A landscape with many valleys, sampled at points; each row gives a point and its height.
A ball rolls from a point to the lowest of its 2 nearest points, and stops where none of them is lower. Distance is the straight distance between rows; heights are no part of it.
q_426: [176 153 122  74  91  88 137 122  66 135 134 136 129 143 148 165 173 139
 154 206 111 125 119]  height 562
q_413: [133 128 158 124 167 165 126  97 131 150 176 176 109 118  66 159 141 129
 109 139 130 116 153]  height 429
q_163: [120 111 107 103 127 101 135 156 142 134 159 144 121 119 109 167 118 139
 163 115 181 106 108]  height 504
q_473: [181 109 157 115 137 171 100 154  92 115 138 124 178 104 129 117 115 152
 107 157 124 151 115]  height 729
q_550: [138 143 113  77 139 114 102 127 114 110 163 150 163 115 103 134 151 113
 138 182 172 143 138]  height 357
q_720: [128 139  89 167 156 134 139  75 125 119  97 129 154 128 162  93 165 137
 117 118 185 167 176]  height 573
q_352: [181  97 158 106 127 108 121 196 115 163 153 108 108 130 136 150 136 134
 124 125  99 106 127]  height 476
q_198: [ 71 143 165 161 111 158 118  92 138  87 188 137  78  94 126 147 130 111
 104  96 135 147 173]  height 829
q_568: [117 136 148 163 126 159 131  79 137 131 168  98  30 136 142 103 144 108
 149  94  95 135 168]  height 849
q_329: [143 137 123 141 123 114  97 153  94 171 109 144 192 102 182  88 177 126
  86 210 123 159 118]  height 944
q_646: [188 124 113 124 175 148 160  88  92 128 107 144 136 138 102 162 157 171
 131 122 150 143 169]  height 378
q_892: [148 170 159 129  96 161 136 169 106 121 142 143 103 116 122 170 136  81
 111 139 154 148 116]  height 180
q_20: [123 138 107 110  78 127 148 143  95 160  88 175 161 182 139 143 143  89
 167 180  74 101 103]  height 198
q_454: [131  89 115  76 136  97 106 182 164  84 115 114 152 139 127  96 108 136
 120 136 164 117 117]  height 822
q_325: [135 115 130 146 163 117 124 132 145 116 152 126 135  97 129 118 146 133
  72 116 170 137 174]  height 336
q_566: [141  69 129  97 157 121  99 179 150 110 120 127 197 125 120  80 122 135
  83 144 150 122 136]  height 810
q_181: [155 158 127 144 127 168 146  82  93  99  82 123  88 162 158 111 127 106
 165 113 123 155 128]  height 871
q_327: [135  84 169 110 145 169  96 150 142 129 145 118 127 143 127  88  78 121
 128 130 106 110  91]  height 614
q_196: [ 82 118 152 183 112 193 158 116 156  91 113 118  44 131 113 111 149 136
 106  86 147 146 166]  height 789
q_239: [158 167 120 101  97 107 126 150 117  88 124 101  96 134 165 151 137 103
 140 147 158 152 132]  height 386
q_414: [ 68 117 172 128 147 175  97  75 146  94 150 116  96 108 131  75  82 130
 134 114 129 126 120]  height 618
q_29: [119 120 127 156 176 161 133 122 120 172  93 184 189 129  79 116 166 130
  80 151 140 123 139]  height 650
q_355: [ 74  95 144 149 144 103 103 143 216 104 156 157 108 101  70 143 102 164
  89  72 154 116 135]  height 677
q_108: [169  97  97  74 150  98 104  98  92 130  95 158 155 172  79 131 135 134
 166 166  88 129  91]  height 604
q_468: [156 127 157 116 132 138 111 150 106 171 168  85 139 112 172  99  93 123
 153 137  94 103  91]  height 458
q_200: [132 124  93 133 115  65 157 163 198 156 105 113  67 159 112 162 136 132
 138  81 133 135 128]  height 69
q_799: [174 112 117  85 157 126 116  97  85 161 129 159 143 144  88 150 128 139
 158 150 105 120 105]  height 624
q_832: [133 103 125  51  76  99 108 163  75 104 130 139 164 160 148 128 128 156
 164 200 132 109  95]  height 305
q_999: [ 62  90 132 172 106 133 137 105 179 113 165 100  56 124 132 110 112 141
 150  64 148 136 113]  height 793
q_618: [178 125 141  96 134 151 114 104  68 149 140 135 157 114  96 147 121 142
 155 161  92 151  82]  height 640
q_231: [139 101 103  70 110 113 118 134  82  89  99 141 159 151 170 133 102 161
 160 176 124 121 103]  height 340
q_521: [152  93 101 110 110 120 160 163  88 123 101 124 119 149 187 178 103 161
 141 118 120 111 104]  height 376
q_869: [ 97 142 156 154 124 136 103 161 153 116 133 122 143  80 156  91 124  88
  29 119 133 146 141]  height 716
q_136: [174 149 133 130 131 180 154 122  68 115 112 133 142 115 161 191 127 182
 135 138 143 154 120]  height 477
q_137: [ 82 116 147 174 122 122 119 120 165  96 177  90 125  68 164 106 113 170
  81  80 189 172 139]  height 755
q_218: [100 152  85 145  99 120 183 132 129 156 130 105 141 123 174 130 105 118
 186  85 154 101 104]  height 338
q_875: [155 108 151 144 165 181 113 123  80 142 136 132 197  92 104 121 130 172
 100 154 139 148 108]  height 742
q_775: [ 69  95 136 158 159 115 118 136 203 127 143 136 141  88  99  98 120 152
  64  85 152 104 146]  height 703
q_525: [ 83 103 155 121 116 119 117 196 190 123 121 124 108 115  91 117  66 124
  82  93 138 147  85]  height 735
q_27: [164  96 129 142 155 105 120 174 199 136 120 125  87 158  79 150 132 140
 109 112 110  80 139]  height 494
q_961: [139 155  82 146 130 132 161 105 112  88  76 154 154 143 145 140 166 125
 127 134 178 160 176]  height 629
q_248: [102  92 114  93  64 100 143 185 121 128  85 148 155 184 160 133 115 122
 157 158  86  88  87]  height 568
q_651: [ 97 117 157 126 124 133 105 181 162 110 142 129 139  94 112 121 106 104
  56 103 147 137 118]  height 726
q_111: [156 104 123 122 144 155 131 140 101  94  80 147 179 160 137 108 118 136
 100 136 130 145 123]  height 918
q_171: [100 132 157 139 154 200 113 100 118 103 116 126 131 120 117  69 103 130
 105 122 129 134 131]  height 644
q_929: [ 70 100 163 148 138 154 120 130 158 106 171 109 126  59 144 103  90 175
  81  82 171 126 128]  height 741
q_980: [111  89 153 125 161 152 119 110 165 102 153 116  94 127 103  98 109 165
 118  87 160 107 146]  height 582
q_288: [ 93 114  96 188 158 135 119  65 152  96 136 112 129 125 152  61 156 139
 114 107 174 167 183]  height 630
q_23: [ 53 122 155 179 105 122 115  73 146 105 189  95  31 132 143 111 140 116
 148  89  83 135 156]  height 841
q_48: [146 110 138  72  62  90 123 202  99 114 124 124 130 140 145 134 128 134
 133 163 130 113 101]  height 276
q_777: [118 159 102 104  92  90 151 143 113 141  98 126 161 164 155 121 144  94
 167 164  96  85 131]  height 245
q_184: [121 150 165 153 148 178 137  99 142 160 114 176  82 166  68 140 137  89
 140 149  88 105 130]  height 551
q_254: [ 94 143 158 164 147 147  96 140 142 154 117 157 147 100 157  73 138  85
  47 138 115 118 140]  height 701
q_450: [137 139 132  98  97 114 131 186 127  86 100 154 135 156 100 147 160  97
  93 175 146 125 148]  height 252
q_465: [143 119 115 149 182 162 152  71 104 140  85 150 156 116  77 112 178 172
  79 130 135 149 167]  height 605
q_623: [153 148 105 132 102  94 161 162 116 156 127  69 151 131 183 123 124 118
 138 113  98 105 135]  height 435
q_808: [166 106 119  84 151 118 120 141  84 122 127 129 145 144 155 133 102 161
 176 147 126 112 103]  height 381
q_318: [102 133 138 160 183 111 101  77 153 128 164 154 142  95 120 110 171 127
  63 127 123 136 206]  height 203
q_738: [133 128 119 151 162 124 122 130 187 177 123 163 121 163  81 123 123 118
 161 146  82  52 117]  height 569
q_182: [160 104 139 124 155 133 120 153 139 114 165 123 110 106 106 149 128 149
  93 103 149 126 154]  height 395
q_645: [120 112 127  76  59  83 139 206 125 114 102 141 119 147 102 155 148 150
 113 154 151 119 107]  height 246
q_749: [122 141 102 111 148 102 105 128 133  92 146 135 175 106 135  99 134 113
 119 153 193 136 155]  height 295
q_104: [140 137 124  69 141  97  96 135 133 146 182 142 127 120 112 137 141 106
 164 174 129 106 123]  height 393
q_973: [101 125  96 159 123 123 164 158 187 184 116 148 103 159 104 161 138 121
 159  98 125  66 103]  height 430
q_656: [153 126 125 108 135 144 146 132 111 154 126 149 120 147 111 149 135 117
 154 130 130 107 123]  height 625
q_614: [142 124 123 109  97 114 140 192 128 102 105 135 142 128 119 151 140 123
 104 132 168 137 136]  height 188
q_800: [ 63 169 102 127  87  64 141 197 193 189 145 109 134 121  92 124 112  83
 140 124 107  95  97]  height 451
q_212: [100 157 112 188 147 146 124  89 129 148 174 131 150  63 168 123 167 155
 103 122 181 162 150]  height 800
q_448: [146 100 166 127 140 126 125 188 143 181 160 114  82 120 112 155 119 136
 104 100  90  86 121]  height 491
q_830: [ 96 116 154 153 117 177 150 140 160 105 100 124  76 135 120 119 106 119
 102  80 158 135 123]  height 769
q_697: [152 132 110 111 128 131 136 109 105 103  44 166 133 191 120 132 122 109
 143 153  92 132 115]  height 315
q_121: [170 181 126  94 152 127  90  76  85 113 156 128 146  93 104 148 134 118
 144 178 140 179 120]  height 881
q_630: [ 76 138 119 142 119  49 102 141 197  92 155 142 123  90 104 129 133 104
  67  87 164 172 166]  height 466
q_416: [204  98 139 106 137 122 151 167  84 130 129 130 121 138 135 196 148 172
 124 134 130 122 150]  height 684
q_375: [139 114 129 101 135 155 127 132 112  78  95 111 187 124 185 114  87 167
 142 145 164 150  96]  height 202
q_407: [119 111 119 129 147 180 144  71 115 115 107 142 105 132 108 112 121 166
 166 110 156 132 129]  height 802
q_67: [150 142 150 150 126 166 135  91 120 103 124  89  61 147 145 111 127 111
 136 104 132 155 161]  height 859
q_601: [144 161 144 130 129 119  99 151 111 127 126 135 170  99 147  91 163  75
  48 182 118 156 159]  height 930
q_243: [163 135 113 146 143 164 133 112  75  99  67 117 192 123 192 131 116 191
  94 154 119 170 118]  height 372
q_338: [ 97 120  92 107 120 113 142 151 158 120  67 140 121 196 153 116  96 106
 180 115 124  79  92]  height 351
q_686: [145 138 119 139 140 147 129 137  90 114  76 151 197 129 155 110 152 130
  91 165 148 155 138]  height 933
q_384: [ 45 100 188 175 105  90 104  95 173  71 181 132  69 118 107 148 132 152
 114  52 105 143 160]  height 420
q_453: [124 123 114 136 162 158 120  84 148 109 127 156  94 154 100 129 130 119
 153 110 155 129 155]  height 768
q_870: [172 161 125  94 114 109 144 147 105  85 100 132 133 159 125 160 176 100
 113 180 141 146 170]  height 311
q_696: [ 97  96 159 158 165 111  97 103 205 111 173 145  66 129  80 142 125 166
 126 101  94  82 162]  height 507
q_971: [159 137 110 100 157 109 107  87 116 147 144 103 102 140 137 103 120 105
 181 127 110 116 140]  height 474
q_270: [ 91 143 135 175 162 177 134  80 103 168 143 129 151  56 136  96 165 191
 107 142 167 145 142]  height 782
q_752: [ 87 168  86 190  79  74 167 123 171 176 165  88  85 126 130 150 147  80
 146  77 132 164 137]  height 225
q_787: [145 140 138 121  88 154 145 150  71 151 115 131 148 142 184 146  98 113
 172 159  84 127  71]  height 485
q_582: [192  80 145 117 121 161 109 145  75 111 112 131 186 120 140 151 123 177
 120 164  89 168 115]  height 717
q_167: [138 168 127 151 132 159 150  58  93 175 112 110  97 137 117  98 127 116
 182 125  90 123 115]  height 882
q_625: [ 87  97 174 175 124  98 106  99 205 102 173 132  50 126  95 155 142 157
 100  75 108 126 176]  height 459
q_846: [ 93  99 178 133 155 155 103 117 163 134 159 118  61 125  98 114 112 159
 121  90 103  88 146]  height 547
q_726: [151 163 153 142 125 202 116 100  68 132 119 133 134 116 137 128  97 141
 158 143 127 158  64]  height 438
q_463: [125 139 118 150 108 132 121 160  86 137  65 145 204 123 206  95 160 126
  93 183 121 157 115]  height 947
q_404: [142 125 134  98  78  77 123 203 142 175 145 114 124 154 106 135 172 108
 115 174  89  79 124]  height 306
q_889: [130 155 116 124 102  73 145 180 155 176 139 119 121 143 111 151 162  85
 137 144  95  81 127]  height 331
q_295: [143 169 116 126 136 166 124  34  85 109  90 127 124 120 108 119 113 134
 172 129 132 171  81]  height 870
q_128: [156 103 129 115 105 140 158 191 107 142  78 173 129 169 126 181 139 123
 130 132  94 108 110]  height 239
q_31: [ 79 136 181 176 147 102 101  87 166 102 153 156 120 105 109 129 161 125
  58  99  95 121 217]  height 102
q_765: [121 127  85 122 153 118 163  93 111 172 113 129 159 155 145 115 118 136
 192 112 109  86 117]  height 576
q_780: [159 101 109 118 178 141 124  66  96 101  83 124 165 130 108  86 121 177
 124 122 139 152 132]  height 424
q_527: [164 139 158 142 106 208 119 111  58 121  88 144 174 115 124 141 110 137
 131 164  93 177  72]  height 410
q_781: [131 138 129  91  92  77 101 176 150  90 153  88 111  82 129 131 126 126
  80 131 173 172 144]  height 436
q_743: [101  91 114 130 136  94 118 145 206 135 161 139  78 124  80 145 103 153
 131  71 162 117 108]  height 653
q_118: [ 77 149 138 137 119  65  83 165 181  96 148 147 144  90 127 124 138  77
  54 121 147 139 162]  height 503
q_878: [123 170 170 152 121 158  83 122 128  91 176 107 126  62 162 133  97 125
 113 126 163 164 123]  height 846
q_358: [146 166  96 151 157 143 112  46 101 106 120 114 169  86 137 106 148 156
 143 140 172 182 131]  height 847
q_670: [ 73 115 117 180 113  84 142 109 183 196 209  89  77  94 120 142 127 152
 127  63 103 109 128]  height 546
q_169: [153 184 149 141 118 175 128  83  79 151 135 101 110 112 169 130 106 127
 182 137 114 151  78]  height 457
q_591: [127 128 157 110 107 121  84 194 167 100 126 147 134 143  90 116 136  79
  83 179  96 121 125]  height 559
q_339: [108 124 152 114 146 114  86 132 171  86 169 142 111 111 120 114  83 102
 108 107 125 113 137]  height 586
q_674: [130 159  95 141 152 114 109 114 136  94 149 104 173  87 175 103 132 143
 128 141 200 165 143]  height 213
q_134: [107 142 113 119 134 144 127 104 129 147 109 141 125 160 144  98  90  83
 188 118 133 102  93]  height 346
q_340: [175 151 122  87 118 111 130 137  72  98 138 131 158 132 140 180 148 160
 144 188 148 151 137]  height 544
q_102: [112 152 161 131 155  96  92  89 167 149 192 148  84 127 112 141 126  83
 142 113  79  97 159]  height 535
q_673: [142 106 152 135 164 108 111 161 185 124 152 137  81 123  75 160 131 142
  79 102 116 115 159]  height 446
q_222: [166 121 124  91 165 128 114  95  96 129 130  97 137 132 164 106  90 171
 197 129 131 129  83]  height 416
q_946: [171 138  91  99 156 103 120  59  90 132 106 104 127 146 153  99 101 150
 200 121 110 133 114]  height 444
q_236: [109 149 159 122 123 101  88 170 187  78 131 146 120 116 103 127 120  71
  54 140 109 135 158]  height 534
q_335: [126 125 120 156 151 158 114 100  96 164  97 184 214 114  83  95 159 113
  88 157 119 149 104]  height 690
q_663: [131 133 141 116 181 132  87 113 171 118 128 172 138 141  63 118 123 107
  98 152 119 114 151]  height 621
q_829: [153 156 125 112 125 151 131 125  91 122  85 174 188 147  81 142 165  82
  94 192 106 172 134]  height 910
q_476: [126 124 132 159  86 117 160 206 165 185  93 101 156 159 125 110 129  97
 118 120  54  75 115]  height 231
q_675: [193  96 144 106 109 143 141 168  72 119 116 133 149 133 163 190 135 177
 114 167 104 143 134]  height 702
q_472: [109 137 119 118  26  77 165 200 116 162 108  94 164 160 145 128 149 115
 110 151  70  89 124]  height 316
q_655: [147 130 118  64 118  91  92 149 110 137 176 105 141 127 149 111 118 120
 172 185 125 113 102]  height 411
q_5: [ 39 107 157 151 132 150 121  76 153 111 180 126  47 113 109 126 137 155
 162 103  84 118 162]  height 830
q_366: [174 127 138 120 114 104 150 177  92 172 131  77 135 135 161 135 146 117
 126 134  74 102 135]  height 456
q_741: [ 80 139 112 110  86  86 122 177 160 173 149 114 138 125 131 111 102  86
 153 130 125  81  77]  height 439
q_987: [145 129  93 143 173 140 144  75  99 106  81 124 174 128 165  85 131 165
 115 120 158 150 143]  height 505
q_154: [192 108 140 111 149 142 141 146  63 172 153 125 128 132 131 183 132 173
 154 141 112 123 113]  height 665
q_789: [115 150 110 142 103  83 120 159 158 109 159  98 115  66 131 153 127 128
  73  99 188 198 152]  height 412
q_990: [151 147 160 140 117 195 114 104  74 138 107 167 145 127  83 132 126  90
 125 157 102 162  96]  height 373
q_967: [ 97 158 109 149  95  75 149 142 171 179 176 117  73 102 120 171 132  82
 135  89 130 136 119]  height 179
q_18: [105 131 160 113 130  68  70 148 200  82 163 140 105 106 107 146 101  88
  97 110 105 121 152]  height 563
q_683: [135 137 111 141 133 124 146 169 139 122 120 128 158 108 130 136 157 125
  77 132 174 146 159]  height 260
q_238: [185 113 107 101 163 125 126  68  85 100  72 136 138 156 120 130 113 166
 141 119 113 148 128]  height 332
q_324: [147 181 154 117 151 141  85  74 104 108 178 123 131  87 120 137 107 102
 118 145 131 170 136]  height 872
q_285: [120 141 111 111 142 133 111 149 121  95 123 100 210  91 181 109 110 167
 131 158 194 153 111]  height 99
q_984: [172 161 112 123 124 144 156 133  83 100 116 136 170 105 163 199 161 181
 123 165 166 164 143]  height 514
q_986: [125 133 158 121 146 135  82 158 165 111 139 174 146 149  67 138 136  77
  87 179  89 112 150]  height 581
q_44: [113 104 175 115 158 155  90 118 151 106 165 111 103 112 146  81  66 115
 133 113 122 115 111]  height 603
q_70: [153 126 115 108  95 148 127 129  77 120  65 185 159 181 108 152 135  94
 148 179  77 133 108]  height 251
q_50: [110 153 104 142 120 107 156 143 149 183 172 100 158 111 128 139 135 102
 156 116 123  78 136]  height 403
q_320: [149  88 138 139 162 136 136 172 135 115 101  86 181 115 188  79 129 154
  72 130 160 140 131]  height 781
q_442: [145 106 136 147 137 182 144 131 101  88  78  98 185 117 205 127  99 199
 115 134 161 142 109]  height 286
q_462: [116 106 134  89  85 125 116 199 144 127 101 146 143 172 123 113 106  88
 151 154 118  98  77]  height 583
q_667: [151 158 146 126 130 148 105 136 106 117 116 145 168 122 104 116 143  78
  79 171 115 167 145]  height 922
q_722: [103 162 162 143 128 187 122 139 119 131 147 167 117 122 102 141 117  78
 120 132 145 132 124]  height 236
q_65: [175 106 143  93 116 144 114 155  73 161 161 149 167 125 131 161 136 161
 170 174  97 129  90]  height 651
q_370: [116 147  83 145  86  96 180 146 125 162 126  96  94 122 179 170 130 126
 178  80 165 145  98]  height 304
q_496: [ 88 107 144 150 120 169 139  88 135 128 161  91  61 116 147 108 117 155
 168  94 148 132 127]  height 805
q_896: [100 122 121 137 118 110 109 130 171  77 163 101 129  91 161 104 102 118
 103  93 190 172 128]  height 767
q_916: [140 109 138 151 131 102 154 162 163 201 149  98  81 119 109 148 136 144
 116  78 105  91 134]  height 509
q_580: [126 111 126 113 127 143 158 157 116 128 133 154 126 129 136 172 109 163
 165 102 193 109  91]  height 531
q_943: [121 134 115  85 106  86 120 164 142 146 146  97 135 137 147 104 110 106
 171 145 120  87 104]  height 426
q_145: [147 145 138 112 165 121  84  89 132 139 166 142  94 135  99 122 123  90
 138 134 105 120 145]  height 506
q_389: [137 150 138 142 150 121  86 122 102 171 130 147 179  82 149  89 160  92
  73 191 108 162 116]  height 937
q_622: [132 115  96 121 164 140 140  59 112 166  94 133 117 160 107 101 124 162
 193 107 105  96 113]  height 533
q_904: [132 122 139  98 132 138 107 162 136 121 124 150 135 158 110 128 123  96
 141 146 121 106 111]  height 600
q_977: [168 167 139  86 145 131 129  91  86 135 162 166 148 109  81 174 151  98
 130 189 126 161 110]  height 890
q_441: [ 44 121 155 184 118 176 136  95 155  85 147 143  73  90 107 118 154 133
 101 101 135 146 194]  height 812
q_635: [151 130 137  72 120  83 104 179 136 106 168 104 110 106 120 153 139 125
 102 141 163 130 142]  height 454
q_21: [127 100 125 133 160 120 120 166 159 133 107 119 178 111 156  59 124 120
  74 133 146 123 134]  height 796
q_750: [144 158 120 137 142 166 115  52  71 115 104 131 168  96  94 117 130 150
 135 138 152 171  91]  height 861
q_727: [114 139 140 157 163 184 128  93  95 158 136 149 172  80  99 111 139 163
  91 142 154 138 120]  height 760
q_694: [179 153 125  91 123  96 136 131 108 113 140 129  96 136 136 163 157 102
 138 165 144 135 168]  height 355
q_746: [160 153 105 138 145 116 166 104 117 180 116 109 120 150 136 136 158 103
 157 124  79  97 156]  height 928
q_135: [125 145 160 144 164 148 135  90 166 161 158 170  75 143  71 165 144 116
 128 143  91  90 146]  height 495
q_884: [123 158  74 157  70  68 193 145 145 170 127  76 112 123 152 158 147 104
 158  73 135 148 140]  height 271
q_821: [128 136  77 121 130 115 170  95  75 150  86 129 168 149 183 130 102 144
 173 131  87 101 108]  height 558
q_461: [121 119  97  84 108  66 143 180 148 174 162 128 112 124  99 173 146 130
 160 121 158  96 109]  height 483
q_547: [136 100 136 123 131 168  94 113  99 127 101 159 215 118  74  88 121 122
 103 160 108 161  85]  height 711
q_661: [169 111 116 130 124 151 153 143  81  86  94 124 140 130 196 193 104 204
 129 125 136 137 112]  height 427
q_290: [131 153  94 118 137  92 140 146 162 180 144 119 161 142 106 120 145  92
 154 160  96  73 147]  height 367
q_33: [147 118 122 130 162 166 135 105 107 139 105 183 174 144  57 159 151 129
 104 152 132 136 127]  height 584
q_717: [ 93 120  84 159 113 116 173 136 155 181 132 135 117 145 138 146 122 136
 177  76 156  88 100]  height 382
q_755: [101 111 144 161 110  98 143 139 173 189 168  98  45  94  96 158 124 157
 120  57 109 128 129]  height 530
q_262: [126 145 153 144 143 189 100  82 117  90 167  98 115  89 154 103  90 160
 141 125 167 157 121]  height 855
q_359: [134 122 122 120 166 153 124  58 124 137  85 138  93 162  64  96 129 139
 160 120  94 112 116]  height 475
q_449: [137 119 112 134 161  85  91  82 184  95 190 126  71 152 110 136 152 107
 134 109 135 142 182]  height 154
q_432: [129 138 134 128 148 121 124 124 132 196 184 121 127 118 127 123 120 118
 157 114  98  81 125]  height 428
q_266: [143  95 133  91 125 136  89 146 105 115 122 151 205 145 104  83 108 119
 119 186 116 149  98]  height 723
q_764: [173 129 102 119 172 133 146  82  85 132  81 158 176 131  78 138 166 148
 109 144 141 157 145]  height 500
q_117: [161 145 137  81 102 142 118 116  70 115 119 164 182 130  93 154 150 110
 135 206 119 171 105]  height 898
q_71: [113 112 133 102  98 106 143 196 171 140 101 125 101 141 111 133  96 111
 114  98 155 141  80]  height 744
q_194: [103 140 138 139  87 151 147 173 161 111 104 135  95 127 123 137  95  90
 111 101 173 153  90]  height 754
q_909: [ 98 114 127 136 116 112 111 117 167  95 171 117  78 114 141 126  97 115
 139  82 176 143 115]  height 780
q_336: [137 137 114  76  84  52 118 187 142 146 170 108  94 113 117 165 147 136
 123 128 164 135 125]  height 469
q_602: [164 115 163 147 139 180 131 142  99 109 114  99 145 113 149 111 109 153
  95 116 149 138 130]  height 743
q_431: [130 101 139 133 133 153 161 128 109 164 113  91 137 136 180 108  85 149
 178 100 114  91  79]  height 493
q_796: [106 138 112 132 115 133 146 116 134 134 134 122 105 134 167 106  95 108
 188  96 167 110  89]  height 374
q_536: [ 91 160 177 146 108 152 106 120 134  91 182 128  87  71 144 136  93 106
 100  90 146 157 136]  height 839
q_517: [142 104 144 160 158 166 144 129 123 119  99  79 150  99 168  85 133 177
  72 112 161 142 150]  height 762
q_215: [113 147 115 165 136 166 171  65 108 183 131  93 101 138 123  86 147 132
 172 108  81 106 156]  height 891
q_652: [151 126 116 114 163 143 116  94 135 119  71 151 121 189  92 112 117 104
 153 132  94 122 127]  height 396
q_907: [100 119 109 168 149  86  97  89 188  78 174 140 111 126 109 133 168 103
  97  96 154 152 196]  height 298
q_471: [112 119 116 147 113  95 156 154 176 140 131 145  65 123  81 186 142 133
 112  83 180 164 130]  height 325
q_945: [131 139 152 139 125 195 124 148 121 127 101 186 143 144  81 133 126  79
 107 152 121 130 123]  height 307
q_357: [ 83 124 110 166 148 146 116  62 155  85 165 141 131 113 120  98 134 132
 130 109 186 151 167]  height 673
q_543: [ 99  83  87 109  90 102 168 172 105 141  95 128 178 155 185 133  94 142
 159 138  84  74  86]  height 549
q_89: [116 169 145 130  93 119 129 156 138 153 164 141  80 108 125 168 136  67
 133 115 137 133 117]  height 131
q_210: [ 74 116 117 185 135  70 107 101 181  90 170 129 122  96 139 127 161 126
  59  80 158 164 177]  height 400
q_280: [190 108 111 113 167 126 141  95  95 120  93 112 106 162 140 141 138 166
 150 107 131 137 162]  height 201
q_125: [132 118 107 142 122 122 151 143 165 123 111 133  82 156 100 155 133 124
 135  79 171 126 133]  height 220
q_497: [136 108 119 132  95 109 161 202 134 169  85 138 134 174 133 156 143  99
 138 137  72  88 109]  height 166
q_83: [137 102 104 110  99 134 161 163  78 118  86 180 129 165 168 191 124 147
 127 150  97 110 130]  height 314
q_811: [134 131 164 125 144 166 106 116 103 187 190 109 113 108 137 121 107 124
 158 129 101  95  97]  height 445
q_839: [115 143 110 122  85  87 136 163 150 122 141 117  84  95 107 171 116 135
 116  84 192 192 121]  height 380
q_572: [144 175 130 129 108 158 150 118  82 162 124 116 123 138 179 138 110 110
 190 141 115 115  97]  height 472
q_524: [127 103 142  79  47  63 126 222 142 154 117 124 100 161  81 144 162 139
 104 163 108 102 114]  height 280
q_586: [146  82 135 117 133 158 153 147 100  87  71 143 145 162 159 130  88 144
 126 121 128 121 111]  height 904
q_831: [ 91 161  96 132  80  73 153 204 191 157 123  83 182 119  81 118 113 102
 105 130 104  93 118]  height 467
q_518: [143 132 132 155 148 112 126 171 191 160 103 142  96 171 105 131 134 106
 138 125  77  66 125]  height 536
q_96: [115 156 101  94  72  65 142 156 142 121  87 124 106 179 147 126 160  81
 157 149 125  91 132]  height 216
q_177: [139 165 121 104  68  92 133 159 121 111 129  81 107 125 197 137 118 110
 160 141 144 147  91]  height 402
q_242: [ 37 110 175 179 148 125 108  66 172  71 155 142 108 102 108 101 158 166
  89  98  92 129 210]  height 297
q_439: [114  77 106 138 153 117 120 124 176 105 155 118  99 129 101 124 128 164
 131  80 189 124 150]  height 619
q_176: [146 140  77  94 114 101 142  75  61 134  72 149 145 153 158 148 110 115
 182 160  74 133  94]  height 577
q_158: [163  99 116  56 120  84 100 122  91 129 119 152 155 177  98 131 158 131
 151 197  92 121 135]  height 585
q_564: [142 105 130 116 114 167 149 112  74 120  68 139 133 168 170 133  95 138
 146 128  82 115  97]  height 892
q_758: [ 85 122 102 177 144 149 126  93 178  82 137 163 102 144  89 126 149 125
 133  98 181 130 164]  height 722
q_718: [152 145 112 160 142 124 156  95 146 156 116 104  69 167 139 123 160 105
 155  96  99 115 172]  height 916
q_872: [ 75  95 161 153 158 166 127 127 157 125 142 124 135  85 132  72 115 158
  68 108 165 108 140]  height 727
q_761: [125 106 163 118 137 139 135 135 131 164 150  62 125 126 181  73  79 133
 150 105 104  96  89]  height 471
q_487: [103 150  90 110 120 121 151 125 137 147  79 151 157 179 151 103 109  81
 183 140 101  78 101]  height 296
q_230: [122 128 112 126  67 103 163 199 131 147  88  79 168 167 164 108 122  90
 116 144  58  90 121]  height 281
q_677: [128 134 102 174 124 137 175  85 133 166 131  70 101 136 172 112 148 128
 173  86 116 107 160]  height 902
q_289: [101 126 153 165 162 181 108 112 134 131  98 132 162 113 126  59 127 113
  63 131 118 130 143]  height 675
q_526: [150 133  95 143 123 133 170 113 114  67  83 139 108 151 149 153 141 121
 135  95 179 158 165]  height 667
q_676: [128 150  81 119  86  52 158 164 164 141  92 117  88 164 130 153 155  96
 154 116 121 119 141]  height 168
q_312: [148 143 142 132 120 194 156  73  65 118  56 125  97 157 154 109 100 139
 149 119  91 147  99]  height 880
q_819: [ 27  80 175 181 120 118 108  96 191  59 159 123  94 100 109 117 143 177
 103  70 104 132 183]  height 377
q_417: [115 135 151 145 176 139 112  72 135 114 179 160 126  96  88 140 137 128
  96 133 136 137 171]  height 350
q_850: [119  96 100 125 126 111 176 150 117 160 111 103 176 150 194 127  87 157
 165 106 102  70 100]  height 524
q_116: [126 155 103 100  68  69 150 160 128 135 108  55 136 121 201 115 117 112
 155 133 111 122 104]  height 414
q_447: [171 172 120 131 132 140 135  31  72 148 105  99  99 117 119 117 131 124
 173 119  86 150  92]  height 876
q_436: [132 139 120 152 151 169 138  68  96 108 135 120 131 108 120 117 142 170
 148 123 181 157 152]  height 828
q_369: [165 146 113  63 111  72 119 114  84 152 132 127 148 158 116 138 161 103
 167 193  84 117 122]  height 572
q_253: [ 93 104 175 133 138 186 128 130 137 153 149 125  81 122 108 105 102 149
 136 105 114  68 101]  height 571
q_36: [144 172 138 127 144 160  85  57  98 103 159 112 126  98 124 101  90 127
 159 140 156 167 107]  height 863
q_302: [176 123 103 118 146 146 136  85  57  91  66 134 167 134 145 144  99 174
 114 139 103 163 116]  height 408
q_930: [151 132  83 125 119  78 162 145 138 149 104  74 171 162 156 121 144 123
 140 116  74  79 171]  height 473
q_682: [133 100  93 154 136 131 168 121 139  79  96 121 122 142 143 133 151 163
 120  77 190 149 173]  height 710
q_737: [ 70 122 141 135 144 176 123  79 136 127 181 132  65 111 110 115 127 151
 165 115 139 121 140]  height 816

Where does a ball stop that starts at each point below?
q_656 -> q_645
q_23 -> q_846
q_667 -> q_44
q_320 -> q_497
q_327 -> q_645
q_196 -> q_44
q_270 -> q_497

Call two points neighbours if one is among the 2 nearest of the other. Go from one point of each pair to the other, from neighbour to neighbour, staying as low as possible. Name the highest point that can't be avoided.
q_89 and q_487 -> q_796
q_285 and q_238 -> q_302
q_89 and q_846 -> q_184
q_20 and q_200 -> q_777
q_200 and q_821 -> q_765
q_645 and q_449 -> q_145
q_449 and q_31 -> q_102
